Points on a hilly landscape, in no order, each with its height.
From any point a ball rolls to the lowest of the 6 points nearest to it. It stops when none of these is lower. Distance is the straight distance between rows; heights are no part of it.
K_504: [  0 -50  15  -7  42  -2   2  22  27  30]  (h 2.48)
K_479: [-43 -41 -19   7 -15  -1  16   4 -11  24]  (h 2.96)
K_277: [-30 -29 -23  16 -11   0   9   3 -11  11]  (h 4.88)
K_904: [-11 -13 -21  13  -6  -3   0   7  -2  -2]  (h 4.29)
K_43: [  6   8  -8   6  -6  -8  -9   2   3 -19]  (h 4.95)
K_902: [-33 -21 -20  16 -18   2  10   1 -12   9]  (h 4.63)
K_211: [  7  25  -8   2  -9 -15  -8  -1   2 -21]  (h 4.74)
K_982: [ 27 -23  30 -12  23  17   4   1  16  27]  (h 6.08)
K_534: [ -2 -53  22 -12  40   5  -1  18  30  31]  (h 3.27)
K_871: [-18  40 -24   3 -17 -13   0 -18 -15 -21]  (h 4.81)
K_373: [ 18 -18  19 -11  12   1   2  14  11   8]  (h 4.46)
K_868: [ 23  12  13  -4   1  -2  -4   9   8 -10]  (h 4.39)
K_537: [ 28  28  24 -11   3   5 -11   3   0  -4]  (h 4.17)
K_682: [ 23  37  12 -14  -3  -7 -12   4  -4 -19]  (h 3.72)
K_554: [-32 -40 -24   9   1   0  11   9  -8  19]  (h 4.09)
K_359: [ 34  46  31 -12   1  14 -12 -10  -6  -8]  (h 4.25)
K_658: [-14 -36 -19   8  11  -2   5   9   8   7]  (h 2.97)
K_389: [-37  34 -22   8 -25  -7   4 -22 -22 -17]  (h 0.81)
K_581: [-45 -13 -12  10 -29   1   9  -2 -23  10]  (h 2.83)
K_147: [ 20  45   7 -11  -8 -16 -12  -1  -6 -27]  (h 3.41)
K_314: [ -7  10 -19   7 -11  -4  -4   1  -3 -16]  (h 5.70)
K_323: [ 46  14  26 -13  11  47  -6 -26  12  12]  (h 0.38)
K_234: [-57 -29  -3  16 -32 -11  17   6 -18  12]  (h 0.96)
K_142: [ 38  32  31 -15   4  33  -6 -18   3   1]  (h 5.52)
K_267: [ -4  36 -18   3 -13 -17  -9 -10  -4 -26]  (h 5.86)
K_836: [ 19  19   5  -4   0  -5  -9   6   3 -16]  (h 4.16)
K_77: [-21 -45 -19   5  19  -3   6  12   6  20]  (h 3.99)
K_921: [-37  26 -22  11 -29  -6   3 -21 -19 -10]  (h 3.28)
K_174: [-10  20 -21   7 -13 -11  -3  -7  -7 -18]  (h 6.86)
K_500: [ 14  42  -2 -11 -11 -21  -9  -7  -5 -29]  (h 2.66)
K_665: [ 39  -8  34 -15  17  34   2 -11  12  25]  (h 6.66)
K_527: [ 33  36  27 -15   3  15  -7  -6   3  -1]  (h 4.77)
K_12: [ -1  40 -17  -4 -13 -20  -9 -14  -8 -30]  (h 5.19)
K_587: [  9 -18  -1   7  12  -5   3  10   7  -1]  (h 3.69)
K_118: [-47 -31 -13  14 -23  -3  16   3 -17  15]  (h 2.58)
K_411: [-43  -1 -12  13 -32   2   5  -3 -21   4]  (h 3.78)
K_241: [ -1 -33  -4   3  19  -4   3  13  14   6]  (h 3.77)
K_700: [-11 -51  -6   4  32  -5   5  17  18  18]  (h 3.15)
K_987: [13 -4  2  6  4 -7 -4 10  6 -8]  (h 4.12)
K_596: [ 16 -27  14  -1  19  -1   3  14  13  10]  (h 3.83)
K_787: [ 24  45  18 -16  -3  -7 -12  -2  -3 -19]  (h 3.70)
K_994: [ 18 -36  32 -15  29  12   1   8  19  26]  (h 3.91)
K_109: [ 13 -39  23 -15  34   2   3  13  21  27]  (h 3.18)
K_242: [ 10  35 -10  -1  -6 -18  -7  -5  -1 -25]  (h 4.13)
K_685: [ 43  31  27 -13   9  38  -9 -27  12   2]  (h 3.79)
K_117: [-26  -9 -26  14 -20  -2   3  -5 -13   2]  (h 5.03)
K_776: [-22  54 -23   5 -23 -17   4 -29 -23 -25]  (h 3.84)
K_618: [-46 -20 -14  17 -28   2  11  -1 -19  15]  (h 1.20)
K_457: [ 36  41  28 -17   4  31  -7 -15   1   0]  (h 5.31)
K_560: [  1  53 -19  -7 -11 -25  -3 -19 -13 -34]  (h 6.23)
K_385: [-19  -6 -24  13 -12  -2   1   0  -7  -6]  (h 1.43)
K_545: [ -1 -47   5  -5  38  -3   3  22  23  28]  (h 1.24)
K_936: [-27  13 -20  11 -22   1   2  -8 -19 -10]  (h 5.62)
K_762: [ 25  -9  31 -12  16  10  -1   6  10  11]  (h 6.42)
K_958: [-23 -20 -25  13  -8   0   4   2  -8   3]  (h 5.00)
K_919: [ -9 -29 -23  13   4  -2   3   8   2   2]  (h 1.71)
K_445: [ 14 -16  11   1  10  -7   1  15  14   2]  (h 4.05)
K_4: [-47  11 -13  12 -33  -3  13  -7 -25  -2]  (h 4.66)
K_115: [ 16 -28  28 -11  26   5   5  10  18  23]  (h 3.88)
K_172: [26  6 23 -2  7  5 -3 10  9  1]  (h 5.13)
K_784: [  1 -12 -13  10  -1  -5   0   9   7  -7]  (h 3.71)
K_254: [ -4  55 -21  -7 -18 -26  -2 -28 -16 -33]  (h 5.23)
K_268: [26 14 25 -6  4  3 -5  4  1 -3]  (h 4.80)
K_620: [ 34  24  31 -10   4  17  -6  -4  -1   0]  (h 5.53)
K_718: [  8 -40  11  -6  29  -3   0  14  20  16]  (h 2.94)
K_249: [  1 -23 -12   9   7  -8   4   8   4   0]  (h 3.16)
K_758: [ -5 -33 -10   6  17  -7   3  14  11   8]  (h 3.46)
K_617: [ 39  12  28 -12  13  31  -4  -6   4  11]  (h 7.04)
K_506: [-17   8 -23  12 -16  -1  -1  -6  -9 -11]  (h 4.98)

Write out the way that a ball takes from each point below.
K_241 | K_718 > K_545
K_982 | K_109 > K_545
K_762 | K_596 > K_718 > K_545
K_527 | K_537 > K_682 > K_500
K_587 | K_249 > K_919
K_43 | K_784 > K_919
K_836 | K_682 > K_500
K_994 | K_718 > K_545

For each start below, name the point where the ball stops.
K_620 | K_500
K_373 | K_919
K_174 | K_500
K_115 | K_545
K_445 | K_919
K_987 | K_919
K_142 | K_323
K_457 | K_323
K_267 | K_500
